A landscape with many valleys, sampled at points; each row gives a point and its height.
A ball rolls from a point to the lowest of its 2 nearest points, and stops where none of them is lower. Distance is the straight distance between rows; heights are no part of it.
mitu h=37.5: [ 10 -11 -20  20 -26 -10  10  -5   7  30  18  20  -6   9  20  -7 -14  14
  -2   0  13  22]
Mepa h=36.1: [ -1  20  16  16   9   0  34  28 -20  39   5  11 -10   4   7  -1  24  -7
  -9   8  -1   6]
Teki h=38.1: [-14 -27 -27 -43   8  14 -15 -27  40  -4   7   8   3 -12  22  25  -2  -1
   8 -12   3  10]
giso h=32.3: [  7  -2  -1   3  -6 -10  -9 -10 -11 -23 -16  32  -9   3 -14 -17 -23  18
 -19 -14 -26 -12]
zete h=46.6: [  4 -19 -16 -58  12  17 -13  -8  32   7  11 -11   6 -21  17  26   0  -4
   6  11  18  11]
Rudag h=56.2: [-16  -6  -4   9  17 -10  15  -3  10 -46 -26  -1  -2 -15  -4   8 -28  29
   3 -26  -7  20]
dusu h=23.9: [-10 -15 -29  -5  -7  -2 -25 -45   4 -35 -10   4  12   4   3  12  16  -4
   5 -24  -7   8]
zasa h=57.4: [-12  13   2 -27  -8   5 -28  -5   7 -11   6  10  13  -9 -11  16   3  -3
 -23  13 -11 -22]
Vesal h=13.6: [  7 -25  -6  28  -3  -1  -3  -6 -15   4   7  -2  -4   9  -4 -10 -10   3
  14  -2  12  25]
Setug h=60.5: [  9 -22 -45 -22 -22  -6  -6 -33   0 -24   6  12 -11   2   1 -26 -20  26
  22 -30 -10   9]
Bod h=43.9: [  9 -24  -6  13   5  15 -30 -33  -7 -32 -10 -19  31  17  -2  20  22 -18
 -17 -13   4   6]
gug h=23.1: [ 31  26  34  14  23   5  25  32  -2   8 -25   4 -19  -3  -9 -37 -12  13
  -6   9 -17 -14]
Gaz h=51.6: [-23  19  28 -12  37   0  24  27  -3  18   0  20   8 -21  21  21  11  -1
 -24  16   2  -2]
fasos h=55.8: [-22  -4 -37 -14 -19 -11  -3 -45  -4 -28   7   8   0   0  -5 -22  -8   7
  18 -32  -9  -8]
niniv h=29.4: [ 19  -5   4  45  -6 -18  -2 -18  -6 -14 -18  24 -16  15   1 -25  -9  25
 -18  -9 -14  13]
rufi h=31.4: [  2 -17 -16 -21  -5   3  -7   0   9   5   6  18  -1 -14   5   7 -25  12
 -10  -5  11  11]
Fara h=54.2: [ 14 -18 -10 -30  22  25 -11 -12  15   3   0 -27  13  -2  10  36   9 -26
  12  -1  22  14]
dimub h=51.1: [ -8   2   5  -9   7  11   6  -3  -7 -15  -3 -31  18 -11  -3  24   6 -11
  19   8  15  -5]
kazis h=66.2: [  2  18  18 -40  15   9   5  38   0  -8  -4 -24   8 -18 -23   0  -6  -3
  -4  19   6 -15]
kevo h=40.7: [ 14  20  15   5   8 -12  -6   2 -12 -16 -29  12  -7  -3  -8   1  -9  18
 -31  -1 -20  -3]
duro h=59.7: [ 30 -25 -13 -10   3  19 -11 -11   5  -5  -6 -31   8  -5   1  12   8 -15
  37  -7  13  21]
Valo h=30.9: [  9  10   9  -4 -26  -5 -25   8  -2 -10   9  -7   2   6 -24 -16 -13  -6
  10  14  -9 -29]
ket h=11.9: [ 37 -18  -8  11 -27  19 -29  -7 -13  10   2   0 -12   5  -3 -34  -8  -4
   2  16   3  -3]
kodan h=33.3: [ 39  -3  31   5 -10   5  -2  13 -15  20 -14   6 -14   2  -5 -26   6 -11
 -13  24 -14 -10]
sil h=36.4: [ 12 -18 -11  18  -5 -16 -15 -21   1 -21  -8  15  -3  14   5  -6  -5  13
 -14 -22  -3  19]
Pavo h=32.7: [  4  12  14  58  -7   2  25  15   7  13   0  -9 -25  11  -5 -32  -7  10
  24   6  -1 -12]
nodun h=50.3: [-18   6 -28   5 -29 -21  -6 -29   6 -10   3  28  -3  16  -9 -33 -21  20
   4 -25 -21 -13]
Fogi h=37.7: [ 32  28  24  -4 -17  -5  -7  15  -6  29 -10   6 -30  -2 -15 -23  20 -19
 -25  18 -17 -19]
nen h=23.5: [  3 -14 -13  26  18   6  23   6 -32  17  18 -19   6  18  18   7  19 -28
  27  -6  28  18]
zotav h=54.1: [ -7  -2 -12 -50   8  19   4   7  24   4  14 -36   4 -39  -7  11   0 -11
  16  12  16   6]
furil h=55.6: [-41  33  27  -1  24  -2  41  31  18  25  -7   6   1 -18  -2  14   4   5
 -20  14   3  -4]
lufos h=33.0: [  0  16  33  29  15  -3  19  34  -9 -11  -6 -29  -9  -3 -14 -27 -16   0
  23  15  -4 -37]
beg h=64.4: [ 33 -20   7 -14  -7  30 -16   1  -8 -10  -3 -37   2  -6 -14  -5   3 -19
  27   4   7 -13]
vogep h=28.2: [ 36   0  16   1   3   8   7  20  -8  11 -11   9 -19 -12 -12 -27 -26  13
   2  15  -3  -1]
vam h=64.6: [-39   0  -3  -9  12  -2 -21 -22  11 -30  -5   1  10  -4  10  28   6   0
 -15  -6 -12  -5]
kobu h=31.5: [  3  -5   6  28  24   3  24  24 -43  27  30   5   5  20  26   4  38 -32
  19  -6   0  13]
num h=59.5: [-31  29  28 -21  -1 -13  27  38  16  34  11 -12  13 -18   4  -3   2   3
 -11  25   9 -16]
Fogit h=17.8: [ 30   8  18  36  18  -5  10  10   0   1 -29  21 -30  -3 -10 -27  -2  23
 -10  -3 -22  -7]
Nafi h=38.7: [  2  -9  18  15  13   1  20  30 -28  -9   8 -47  -2  -6  -9 -18   1 -12
  41  15   5 -33]
dese h=51.7: [-40   6 -25 -29 -15  -7  -7 -14  28  -7  20  16   5 -11 -17  -8 -31  22
  12 -17  -9 -16]
mobo h=72.9: [  8 -12 -18 -16  14   2 -21 -33  20 -45 -33 -25  29 -17   2  30  28  -6
  26 -25 -13   9]
Zosod h=50.9: [-13  36  26   4  -2   6  15  11  -5  37  -2   3 -12   0  14   4  55 -30
 -30  19 -15 -23]
mefo h=15.9: [-38 -28 -19  -5  -2  -3 -21 -24  20  -2  15  12   9   3  31  29   2   6
  -5  -3   3  26]
lopit h=57.0: [-34  15   0 -12   1   3   2  11  14 -12   9 -13   5 -18  -7  26  -5   8
   9   7   4  -7]
Buv h=28.4: [  7   9  12  68  -1  -7  21   0 -18  20 -11   5 -21  19   0 -22  14   3
   1  -1  -2   5]
Lomon h=50.2: [ 22 -20   4  40  11  14 -21 -24 -30 -31 -23 -29  23  18  -3   9  28 -22
  -2 -11  17  17]
fuz h=64.7: [ 47  -8  14  -8  21  26  -9  12 -24   7 -22  -4   5   7  10   6  13 -16
 -21   9  -3   3]
Fofab h=33.4: [-19  20  -1  20 -18 -30  -9  -8  -5 -14   2  15   0  18 -14   6 -13  11
 -10  -4 -23 -15]
Sudis h=40.0: [ -8  13  16  -5 -28  -4  -1  10  -2  12   6 -14  13  -6 -17   9   4  -8
  -3  24  -5 -19]
mazog h=24.1: [  7 -15   1  11  34  -4  22  19  -2  33   3  23  -2   6  31   1  -5   1
  -4   5  36  33]
Gute h=61.9: [ -7  -6  -9  -1  14 -12  -7 -21  -4 -63 -24  -6   6 -15   2  25  -9  18
  -1 -32 -10  23]
butag h=22.0: [ 32  -5  10  24 -20   3 -18   3 -11 -10   5  -9 -14  11 -19 -24 -10   2
  17  11  -9 -27]
zup h=34.7: [ -2 -18 -24  -5 -19  15 -49 -48   3 -29  -8  -4  23  10   3  17  20 -25
 -10  -6 -11  -3]
Pib h=69.3: [ 14  -6 -22 -36 -16  10 -33 -26   0 -37 -10  -8   0 -13 -24 -10  -6  -6
  19 -12 -17 -15]
rusur h=48.9: [ 35 -35 -33 -10  -5   4 -38 -39   6  -5  -6   7   5  23  18   8   1 -13
   5 -13   8  34]
Dud h=28.9: [-35 -21 -34 -32   7  -4   0 -20  36  -1   9  14   1 -22  31  18  -8  20
  -3  -9   6  23]
suke h=2.6: [ 23 -18   6  16   8   6  -4  -5 -31  -3  -2 -18   0  13   5   2   9 -11
  -1   5  17  17]
serog h=46.7: [-27  33  18 -10 -37 -18 -15  13  10  10  19 -16   8   2 -25  12   1 -12
  -5   9 -15 -39]
diluv h=61.2: [-10  51  21  26 -31 -25   8  13  15  22  -5  -3 -13  20 -26 -15   4   1
  -4   3 -17 -23]
bilo h=61.7: [ 26 -10  10 -14  11  14  -7  16 -13  28   0   1  10  12  11  12   8 -18
 -17  10  17   0]
peve h=46.5: [ -5  36  17   0  19  -8   7  13   0   7 -22  14  -2  -4 -10  14   8   9
 -36   3 -12  -6]
pif h=46.8: [-24   7  14   3  47  16  23  13 -10  30   4  11   4   4  24  33  27 -18
 -17  13  -1   7]
mam h=45.0: [-15   5  12  -5   3  11  22  23 -22  -2  10 -30  15 -11  -7   6  13 -20
  28   8   9 -23]
Gisur h=67.5: [ 28 -14  13 -19 -14  22  -3  19  -7   0   8 -23  -6 -12  -5 -26  -5 -13
  18  25  13 -14]
fom h=61.1: [-59   6  -4  -9  10  -6 -16 -10  27 -32   3 -12  13 -18  -5  38  -4   6
   1   7  -1 -11]
Geg h=63.0: [-23  35  25 -40  -1 -10  18  35  15   6   7 -20  13 -22 -25  -5  -4   2
  -9  21   6 -14]
poper h=27.7: [  1  37  35  19  25  -2  39  35  -3  11 -13  -9 -25   2 -11 -34  -1   1
  10  13  -8 -25]
bufab h=24.4: [ 27  -9  17  26  35  13  28  22 -40  30   5   9  -7  13  21 -14  25 -10
  20  -8   9  10]
Zem h=45.7: [-18   1 -23 -30 -10   0  14   8  25   0  17  10   2 -19 -19 -19 -29  30
  12 -12  12   5]
Tun h=31.0: [  9 -13 -12   5 -22  14  16  15   3  34  24   5  -2  -7   4  -9 -17  14
  10  15  23  15]
memif h=51.2: [-16  -5  -2  39  17 -24  17  -7   0 -28 -15   6   6   3   7  12 -27  30
  -8 -22  13  16]
Tiru h=69.2: [ 19   5  27 -32  -9   4   5  28  -4   3  -1 -28  -2 -10 -27 -28  -2  -1
   7  27  -1 -22]
Befat h=22.8: [ -2 -21  -2  11 -17   7   5   9  -5   5  18 -14  -1 -10 -14   2 -17   7
  20   6  11   6]
nugaz h=52.8: [-26  36  10   0 -35 -28  -2  19  27   7  21   1   4   9 -27 -17 -14   5
  -1 -10 -10 -39]
zedi h=45.3: [-32  -2  -5  22  11 -12  21   6  11  -3   2   0   8  -2  15  27 -23  16
  -2  -3  22  22]
tela h=41.5: [ -4  28  18  -4  35   9  29  27 -17  42   8  13 -11   7  30   9  44 -16
 -25   6 -10   7]
Kug h=62.0: [-25   6  -7  -2 -14  -3 -38 -28   4 -24   2  12  18   8  -8  24   9  -4
 -22   4 -27 -20]
mes h=53.9: [ 35 -28 -19 -12   1  18 -20  -8  -2   6   4   3   4  11  14   9 -10 -16
  -2  -2  15  21]
monen h=14.4: [ 18 -25  12   5   6  11   7   8 -33  15  11 -23  12  11  10   2  25 -36
  17   5  24   5]
sovud h=23.4: [ 32  -7  18  48   8   1   0  -3 -14  -5 -18   1 -19  17   3 -22   5  12
   0   1 -10   4]
pef h=67.8: [  6 -24 -20  -9  18   0 -11 -34  10 -48 -29 -16  10 -14   1  15   9   2
  17 -36  -2  35]
fak h=19.9: [ -6   4  -6 -11  -3 -11  -5   3  10 -13  -2  26  -2  -7   1  -6 -30  33
 -16 -16  -6   7]
Nifin h=22.6: [ -7  -4   2  34 -20 -17  -4  -6 -13  -9  -3  -3  -3  15 -11  -7 -12   8
   0   2   3   4]
sena h=30.3: [ -5   5   2  12  25  -3  44  25 -10  39   7  21  -3   0  23  12  10   3
  -6   3  18  15]
fav h=42.5: [ 10  29  17   4 -25   0  -8  21  -5  25   6   7   2  -1  -7  -4  17 -14
 -28  22 -12 -17]
mib h=42.8: [-16  31 -11   4 -31 -30 -13 -13  -1  -7   5  22   4  24 -23 -21 -20   7
  -3 -18 -23 -35]
Fim h=18.5: [ 35 -19   2  26  31   1  18  13 -19  28  -2  14 -16  22  24 -14  -1   3
   6  -5  27  27]
Paro h=10.9: [-31 -22 -33  -8   0  -7 -25 -53  19 -28   7  -2  13   0  24  20   9  -4
  12 -10   6  26]
munev h=43.5: [ 24 -36 -32 -11 -11 -13 -25 -38   0 -24  -3  20   2  16  20  -9  -2  -3
 -12 -22  -2  22]
maz h=46.9: [  2  13  18  -3  12  12   3  10 -18  36  12  11   6  10  24  10  44 -30
 -29  16  -1 -15]
pefa h=51.8: [-22  13  10  -5   2  -4  -2   1   3   7   0  17   9  -6   9  18   0   8
 -28  13  -8   0]
lis h=57.3: [-33  -9 -35 -24 -20  -5 -12 -41  19 -24  21   5   4  -9  -2  10  -7  11
  17 -19  -6  -5]
zera h=39.1: [  5 -12 -16 -36  -4  13   9   5  29   1  14   8  -5 -14  -4  -3 -19   7
  15   4  18  27]
litu h=57.6: [-26  54  16  -1 -22 -25   2  11  35  18  -6  17 -11  16 -18 -10  -5   8
 -15 -14 -18 -22]
Kal h=64.8: [ 18 -21 -36 -32  -6   2 -23 -32   0 -33  -7   4 -11   2  -9 -16  -9   3
  19 -35 -23   4]
Fofe h=36.9: [  2  -3  15  29  -7   6  26  26 -10  18  18 -14 -18  -5  -4 -22   0  -2
  27  16   6 -16]
sisi h=38.2: [-38  -8 -19  -5   4  -6  12  -7  37 -11   1  17   1  -7  16  22 -28  25
  -8 -11   1  19]
kobom h=44.6: [ -2  -6 -29  -6 -38  -1  -6 -11   5  21  18  39  -5   5  -1 -14 -15  24
  -7  -3  -1  12]
Sidek h=57.9: [ 32 -30 -12 -29  19  17  -8   5   1  27   6   7   6   2  17  21  -6 -15
 -15  19  24  27]
vules h=64.5: [-14  34  21  29 -17 -16  19  10 -10  23  -6  -9 -15  15 -11   6  22 -14
 -14   7  -4 -12]

Call two points neighbours if one is among the 2 nearest of the other. Go from one point of each pair to the other, from neighbour to neighbour, staying as low as possible. Name the highest point that can't be avoided.
Dud / Vesal -> Lomon
Vesal / Fim -> kobu
fak / Fim -> kobom

For each start below, name the point where the ball stops.
kazis -> Fim
Gisur -> Dud
fom -> Fogit
pef -> Dud
Kug -> fak
